Each row is a point on a tangle of strands that fork, close into loops and nearly touch. The rows are in no order.
Two points are linked if the straight distance between their rows is under 97. Some points are linked to none.
nat: [-19 -14  31  15 -21  -4  12  -5 -15  12  -2 -12 -22   3   7  -7  28 -12
 -36  -1  12  -5]
baz: [  0 -24 -29 -10  36  16 -42  37  -6  -2 -39  24  20  28 -37  12 -19 -27
  26  16  22  -8]
Mig: [ -4  33  -8 -17 -48  11 -20 -17  56  18  -4  34  24  46 -52   9 -10  27
   7  41  13  26]
muvof: [ 32 -21 -32 -18  73  29 -24  16   1   2   4  26  51 -15 -43  39   2  22
  44  38  13   3]
nokon: [ 23  50  34  -8   3 -21 -31 -38  46  -3  17 -35 -35 -43  37 -39   9  12
 -47 -27 -23  66]
foto: [ 11  48  47  39  18 -19 -25  -2  22   8   7 -35 -18 -22  26   5  33 -19
   2 -25   4  45]
tun: [  6   6   2  -9 -34   4 -44 -30  70   0 -19   0 -24  -2 -25 -45  27  -3
 -35   1  16  60]
Leno: [-11 -13  -3 -17  -9  18  16   7   7   8  -1  22   4  15  -9  19  -7   2
   6  38  32   4]
sanub: [-21 -27 -67 -29 -36 -23   1  13  18  17 -47  32  10  11  -6   3 -73  37
 -18  40  48 -44]
nal: [ 13 -63 -53 -29  27  -3  15  16 -36  27 -29  28  23  18 -10   4 -33  11
   9   5  35 -18]
Geno: [  7  54  42  -4 -16   7 -22 -27  35  24  12  10  -8 -23   7 -12  -3   6
  -5  30  17  62]
mopuz: [ 19 -66 -37   5  42  16  20  28 -62  -4  -2 -17  14  20  -2  -4 -14 -17
  24 -48 -13 -26]
gafom: [  3  13  34  20 -46 -39  47 -38 -27  30 -10  18 -13   4  30 -36  -4  11
 -29   5 -24 -40]
pudin: [ -3 -56 -11  -3  -1  18  10  19 -46  -2  -3 -25 -20  25   8  -8 -17 -24
  -5 -53   4 -26]
fure: [-27   5 -59 -10 -73  10  -7 -26  69 -16 -16   3  16  -2 -52 -15 -17  32
 -19  46  27  24]
tevu: [-1 38 48  9  1  1 12  0 -6 16 35 19  1  6 24 38 21 -3 27 16  5 11]
mazaz: [ -9 -56 -25 -13  33  -2  56  12 -66 -21  22 -10  18   3  -2  32  21  31
   2  -1 -34 -44]
Danos: [  1 -42 -93 -38   3 -39  35   3  23 -22 -32  39  41  12 -22  18 -17  47
   4  53  -1 -38]
kela: [ -7  14 -12  31  43  31 -19  31  11 -13   0 -60  -4 -36  19  31   0 -36
  44 -48   7  21]
Fip: [ -6 -37 -18  15  19 -23  10  23 -65   4 -11  24  19  50  22  46  35 -27
  32 -17  15 -25]
Ligot: [-17  23   3  10  43   9   0  38   7 -32  33 -28  10 -15   5  60  27  -6
  14   7   9  17]
Fogu: [ 40 -76 -54 -20  52 -22  25  24 -66  23   2  25  32  12   3  -8 -29  10
  21 -26  -5 -33]
vul: [ -1  -5  -2  -8 -40   6 -48 -25  48  27 -43  17 -14  26 -36 -33  13  -9
 -20  16  31  42]
Tasul: [  0 -44 -52 -21   8  10  62   1  18 -31  15 -12  22 -35 -20   1 -23  51
  -7  49  -7 -26]
ruban: [-12 -21 -33 -23   6  14 -34  12  15   7 -50  28   1  45 -42  -5 -27 -25
  18  29   6  26]
Tevi: [-23 -30 -37 -24 -10 -35  54  11   4 -28 -15  25   2  45   2  17   3   1
   0  22 -19 -45]
dola: [ 30  26  59  30  -4  13 -44 -25 -10  52  -7  17  -4 -30  26 -18  17 -24
   1 -12  39  18]
zusu: [ 35  84  52  62  36 -41 -36  -9 -21   8   8 -49   8 -48  38  -7  29   4
   7 -72 -31   5]
Vof: [-11  56   7  -8 -28  13 -34 -12  52   0  17  14  11   0 -36   5   5  16
   2  40  21  72]
lon: [-22 -13 -55 -26 -39  32  -1 -12  55 -25 -18  -4   2  -6 -50 -24 -19  17
 -10  34  13  52]
rif: [ 20 -19 -62 -45  -1  20  29  -3  52 -21  -2  21  37  18 -57  -3 -33  41
  28  32 -12   1]
sabik: [ 14  46  49  33  17 -12  12  -8 -12  10  33  16   7  17  34  48  46 -12
  56 -14 -13  10]
letid: [-10 -20   8  29  12 -11  -2   9 -35  19 -23  29   5  43  17  21  27 -45
  30  -3  18   4]
Kete: [ 26 -35 -31 -34  47  33   0  13  -1   5  14  19  34 -19 -40   4 -29  22
  25  36   6  -4]
fuz: [ 11 -52 -69 -51  17 -35  31  15 -21  30 -36  60  17  40   4  20 -37  33
  25   6  31 -20]
Nuz: [  4 -30  -5 -13 -11  17 -42   4  14  11 -23  -2 -30  18  -6 -25  -9 -41
 -17 -30  38  -3]
kabu: [ 28 -51 -23   5  63  31   5  30 -24 -12  14 -34  19 -25 -18   2  -3 -12
  14 -31   6 -11]
Rup: [-29 -43  -3  -3 -24   0  21   8 -39  10  -9 -16 -20  16  13  -4  -3  -7
 -34 -13  15 -35]
vizup: [-16  -3  -2 -20  27  24  18  22  10 -27  25   1  18  -4 -18  43  17  16
   3  38  15  18]
Bivu: [-27  11  11   3  21  29   7  27 -57 -20  46 -19  -4  -7  24  41 -18  -5
  31 -23 -42 -21]
ziram: [ -9 -26 -30 -20 -61 -11 -33 -27  46  31 -54  14 -20  18 -13 -32 -20   7
 -40  15  51   0]
kavub: [-21 -22 -48  -2 -76 -15 -16 -32  62  -7 -42  -1 -18 -11 -12 -37 -15   9
 -45  34  35  -1]
mamo: [ -2  -3 -15 -23  26   2  -4  15  -5 -20   1  53  20  47   0  47  18 -26
  46  18 -11 -18]
kagu: [ -5  60  50  -1 -18  -4  21 -11  21   9  40   1 -14 -11  23   5 -12   8
   3  26 -11  30]
dibam: [-28  63  51  19   8 -29  -4   1 -24  -4  30 -55 -50  -8  13  -5  15  25
 -20 -42 -60   4]
tosu: [ 22  59  71   7  -9  -5  -4 -18  -9  16  31   5 -15 -22  31 -32 -18  -8
 -10 -14 -27   3]
Niliz: [ -4   6   4   5  -9  11 -48   1  31  13 -45  25  -6  39 -30 -10   4 -38
  26  19  10  43]
fenev: [-17  33  49  21 -28   4  14  -3 -62  17  57 -10 -24  10  29  12   0  21
  -2 -29 -37 -33]
zoge: [ 41  73  66  31  35 -28  -8 -24 -28  -3   3 -36  -6 -46  22 -33  15  23
 -24 -49 -49  13]
Bil: [  5 -40 -31  13  59  25  -1  19 -71  -6   8  23  42 -20  17  35   3 -21
  56   5  -6 -19]
Tefat: [ 17  32  11  -8 -35 -15 -28 -44  74 -17   7  -9 -14 -35   2 -63  22  18
 -56  -2  -7  55]
Lilap: [ 34  33  59   9  -7   3 -29 -45   4  39 -12  24  -2 -39  16 -38   8  -5
 -24  12  21  40]
Guzi: [  8   1  29  14 -44 -40  47 -30 -17  38   9  35   3  22  31  -2   5  15
 -18  15  14 -45]
Rumo: [-29   7 -10   1 -54 -41  24  -8  41 -26 -25  15  -8  16  -8 -33  -1 -13
 -28  48 -22 -13]
Tizo: [ -4  46  30  36  31 -15 -16  29   7 -12  38 -45  -1 -13  24  48  37 -12
   7 -24   8   8]
pava: [ -3   4   3  28  22  18 -23  26  18 -14 -12 -27 -16   3   5  13  12 -54
  38 -44   2  15]
poveb: [ 20  23  47  49  -1  -3 -42  -6 -31  32  -6  10   6 -16  32 -20  20 -58
  15 -26  10  -3]
gado: [ 39  44  64   9   2 -15   4 -39 -23   4 -11 -11  -6 -32  20 -62  -1  14
 -37 -37 -47   0]
fuvu: [-13  45  51  38  10 -32  -8  19 -28 -15  36 -45 -25   5   3   1  43   3
  -6 -46 -57 -20]
lekim: [ 16  67  49  69  10 -32 -25   9 -41   4  36 -44   4  -7  23  10  42   6
  15 -73 -42 -21]
nepes: [-14   8  34  48   5 -15 -19  12 -48  14  -7   9   4  18  23   6  33 -51
  19 -16  -7  -8]
Neta: [ -8   7  32  18  -2   4   7  -8  20   3   3 -34 -23  -9   3   9  34  -7
 -14 -10  12  42]
fab: [ -8 -34 -57 -33  -8 -32  30  16  29 -22 -30  37  19  50 -26  13  14  15
  -1  28   4 -19]
Tuko: [ -6  -7 -22 -29  -1  41  -6   5  49 -20  -4 -16 -14  -1 -33 -11 -20   2
   2   8   8  53]
tatu: [ 15   0   8  13  15  15   2  22  -1 -13  14  -2  -6  40  11  24   5 -49
  60 -45 -13 -11]
vos: [ -1   9 -46 -36 -28  14 -12   0  60  -5 -12  33  33  56 -61  21  -9  33
  16  38   7   9]
kagov: [ 11 -19 -20  -2  61  41 -13  28   7 -22  12 -57  -7 -44  -9   8 -19  -9
  16 -33   6  25]
vazo: [-22 -17 -28 -28 -28   8  -4   7  15   2 -18  28   6  12 -20   0 -33  12
 -19  46  39 -27]
Zoraz: [ 22  18  40  16 -30 -29  30 -59 -34  16 -25  -4 -11 -36  20 -66   1  28
 -51 -24 -46 -40]
gobub: [ 14  40  68  31 -19 -10  -1 -24 -67  35  32   6  -8 -13  36 -24  -1  -8
  -6 -27 -31 -23]
posaz: [-12 -35 -19 -17   5  29  68 -11   0 -12  16 -35  -6 -33  -3   8 -31  40
  -5  15 -11 -13]
Todup: [  8   9  45   4 -15 -21 -24 -11  10  -6  -2 -12 -17 -19   8 -46  30 -17
 -61 -10  -7 -10]
Gunok: [-26   6  25 -12 -16  26  35   9 -39  -3  48 -13 -21  -6  20  24 -28  12
   3  -4 -22 -26]
Vid: [-11 -17  -7   8  35  29  12  21 -68 -15  29   6  19  -7  22  52   4 -14
  45  -7 -19 -24]
zaf: [-12 -53 -46 -27   9 -15  52  12 -44 -19   8  10  19  14  10  18  -7  24
  -8   5 -13 -62]
did: [-22  -9  -5 -23  14  37  39   5  -3 -12  28 -51 -15 -44   4  27 -20  40
 -13   1   6  22]
Rim: [-12  15  18   1 -45 -30  -1 -17  30 -20 -16  -1 -17 -19   5 -61   9 -15
 -65  20 -25 -21]
nanit: [-31   3 -36  -4 -61 -34  18  -4  38 -15 -16  35   7  14   3   0 -26   9
 -12  71   8 -35]
pasat: [ -8  -4  36   8   2   2 -52 -13   5 -10   3 -29 -48 -27  22 -32  34 -36
 -50 -42 -12  10]
zole: [ -4 -49 -69 -26  -4  -7  54   2   5 -22  -8  15  26 -12  -6   6 -34  39
 -10  45   9 -56]
tepem: [  3  -3 -15 -20  36  50 -19  20  24 -19   6 -21  -9 -23 -21   5 -36 -14
  26  -4   6  40]
kapif: [  8 -17   8   7   7  35 -40   4  29  -5 -14 -21 -31  -1  -1 -10   4 -45
  13 -51  26  19]

A fork is a point with three links, a tip a point with one. Leave the first point through the second and follow the links. Name the first fork or tip that comes.
Bil; Vid | tosu
Neta; foto | vazo
tepem; Tuko | vul
Fip; letid | Geno
Geno; Lilap | Fip
tosu; gobub | Bil

A piece is two or more points that can be reached from each other along the links. Count, over all rows, the pieces, the separate loops (a circle has one, a figure eight two, a Y none), the forks (points with three links) and the tips (points with one).
pieces | 4
loops | 2
forks | 13
tips | 17

Name the points in between on the shortest way along the links from the first point to the second, in order.
kapif; foto | pava > kela > kagov > kabu > mopuz > pudin > Rup > nat > Neta
ruban; Tuko | Niliz > vul > ziram > kavub > fure > lon
dibam; Mig | fuvu > lekim > zusu > zoge > gado > tosu > kagu > Geno > Vof
dola; rif | Lilap > Geno > Vof > Mig > vos
